Points on a hilly landscape, in no order, each with its height.
From any point a climber steps to the highest of the 4 points nearest to it. It stops when none of these is higher. Distance is the straight distance between rows; heights are no part of it.
j_34: [ -9   4 -15   4   2  -3  11  -2 -12   4  10 -12 -10   9  -2]  (h 388)
j_7: [ -8  10  11  -4 -35   4  -4  18 -13 -11 -26 -14   0  15   5]  (h 212)
j_584: [-17   1   9   4 -44  -3  -4  14 -17  -6 -13 -21  -3  10  -6]  (h 686)
j_206: [ -8  -8  14  -1 -43  -9  -5  11 -19 -13 -15 -15  -4  -2   5]  (h 360)
j_326: [  7   1  10 -11 -15   3  -3   3   3 -21 -21  10   5  -9  12]  (h 547)
j_973: [ -7  -2 -21   9  24 -12  12  -9 -10  13  23 -12 -10   6  -3]  (h 406)
j_724: [  2  10 -10   6  26   8   6  -3   4  11   3   1   3  15   1]  (h 334)
j_338: [ -5   7  -1  -2 -26   3   4  11 -10  -8 -10 -10  -6  13   5]  (h 344)
j_407: [  3 -10   5  -6 -12  -7   3  -2  -5 -13   2  10  -5 -20   7]  (h 546)
j_376: [ -1  13  -1  -2 -21  11   3  11  -9  -9 -16  -7  -4  20   6]  (h 196)
j_175: [  2  -8   7  -1  20   0  -7  -8  15   8   7  12   9 -13  -5]  (h 73)
j_61: [ -6   6  -2   2 -18   5   7   9 -11  -5  -8  -8  -6  13   3]  (h 599)
j_875: [  4  -1   5  -4  23   4 -16  -4  30  20   4   6  19  -8 -20]  (h 268)
j_370: [ -2   0   8  -4 -33  -2  -2  12 -11 -17 -21  -7   2   6  10]  (h 255)
j_226: [-17   2  -4   4 -26  -2   4   9 -18   0   3 -20 -11  15 -13]  (h 190)
j_499: [  4  -3   8  -7   7   4  -8  -4  18  -1   2  17  13 -17  -1]  (h 15)
j_279: [  3  -1  -6   9  43   1  -4  -5  19  24  10  -4  12   8 -11]  (h 373)
j_821: [  7  -1   9  -9  -7   0  -4  -3   3 -13  -4  15   1 -16   9]  (h 600)
j_758: [ -4  -1  -9   3 -13  -3   6   2 -12  -3   5  -8 -10   6   4]  (h 356)
j_784: [ 6  9  1 -5  6 14 -1 -1  5 -8 -8 11  4  3  2]  (h 652)
j_96: [  5  -2   6  -6 -13   1   1   3  -2 -13  -7   9  -1  -6   8]  (h 550)
j_368: [ 2  7 -8  5 35  7  1 -5  9 18  8 -2  5 13 -3]  (h 409)
j_47: [-1 18 -9  2  2 10  6  4 -7  0 -5 -5 -3 17  4]  (h 161)
j_393: [ 6  2  4 -1 18  5 -3 -3 16  5  4 10  6 -8  0]  (h 7)
j_986: [  1 -14   0   6  28 -10  -5 -12  14  19  20   2   6 -11 -11]  (h 441)
j_529: [ -9   4  -7   1 -22  -1   6  10 -16  -2  -1 -12 -11  14  -3]  (h 303)
j_765: [  4  -4   0   2  33  -2 -10  -9  22  23  10  -1  11   1 -15]  (h 391)
j_841: [  7 -10   2   2  28  -6 -13  -5  33  26  10   0  17  -6 -25]  (h 288)
j_714: [  2 -11  -1   4  13  -8  -1 -10   8   7  16  13   2 -17  -4]  (h 232)
j_195: [ -8  -4   9  -1 -38  -8  -6  12 -16 -13  -7 -14  -5   2   2]  (h 358)
j_89: [-11   1 -18   7   5 -10  12  -9 -12   8  16 -13 -12   8  -4]  (h 402)
j_787: [  1  -9  -9  12  32 -11  -2 -12   7  23  23  -3  -1  -2 -11]  (h 601)
j_969: [  1   8 -10   5   7   5   9   2  -6   0   3  -4  -8  10   2]  (h 301)
j_913: [  0   3 -18   8  39  -4   4  -9   2  22  15  -9   1   7  -4]  (h 490)
j_742: [  8   3  13 -12   8  11  -6  -4  22  -5  -9  17  17 -16  -5]  (h 4)
j_288: [  1 -12   6   0  -4  -8  -1  -5   1  -6  11  12  -2 -21   2]  (h 440)
j_150: [  2 -15  11  -9 -32  -9  -2   5 -11 -19 -12   4  -5 -17  12]  (h 510)
j_824: [  4  -7  10  -9 -27  -3  -4   7  -8 -21 -18   5  -5 -12  12]  (h 536)
j_738: [  5   2   6  -5 -12   7   0   4  -2 -16 -16   9   1  -5   8]  (h 511)
j_984: [ 5  0  1  5  3  3  0 -6  1 -4  3  9 -3 -6  4]  (h 385)
j_699: [ -2  -3   3  -3 -22  -4   2   6 -10  -9  -3  -3  -7  -2   6]  (h 568)
j_504: [  5   9   4  -5 -16  11   1   5  -2 -12 -17   4  -2   5  11]  (h 423)
j_994: [  2 -11  -4   4  37  -3  -9 -13  18  26  16  -1  10  -1 -18]  (h 465)
j_798: [  7   3   8  -8  -2   7  -2  -2   7 -12 -11  15   7  -8   5]  (h 565)
j_462: [-1 -6 -4  2  3 -7  4 -6 -3  4 14  4 -6 -4  5]  (h 680)
j_766: [ -2   4 -14   7  19  -4   9  -8  -5  12  18  -6  -7   7  -3]  (h 451)
j_951: [ -4  11  -5   2 -16   6   5   9 -11  -4 -12  -6  -5  20   2]  (h 313)
j_479: [ 0  0 -5  4 25 -2  3 -7  2 12 16  3 -2  1 -5]  (h 576)
j_149: [ 2  5  1 -1 -5  8  3  5 -1 -6 -2  4 -4  1  7]  (h 405)
j_296: [ 3  8 -6  6 23  6  2 -8  3  8  5  2  2  6 -2]  (h 416)
j_707: [  7  -8  15 -12 -13  -1  -3   1   0 -21 -16  14   3 -24  12]  (h 573)

For each start below, name the point where the climber stops.
j_824 -> j_821
j_393 -> j_787
j_973 -> j_787
j_504 -> j_821
j_370 -> j_584
j_738 -> j_784
j_326 -> j_821
j_499 -> j_784
j_368 -> j_787

Call two points neighbours if one is among the 4 nearest of the other. Go from one point of each pair to the other, from neighbour to neighbour, staying as high as possible. Name the lowest point that can't be avoided.
j_787 and j_462 -> j_479
j_784 and j_787 -> j_288
j_61 and j_784 -> j_96
j_821 and j_784 -> j_798
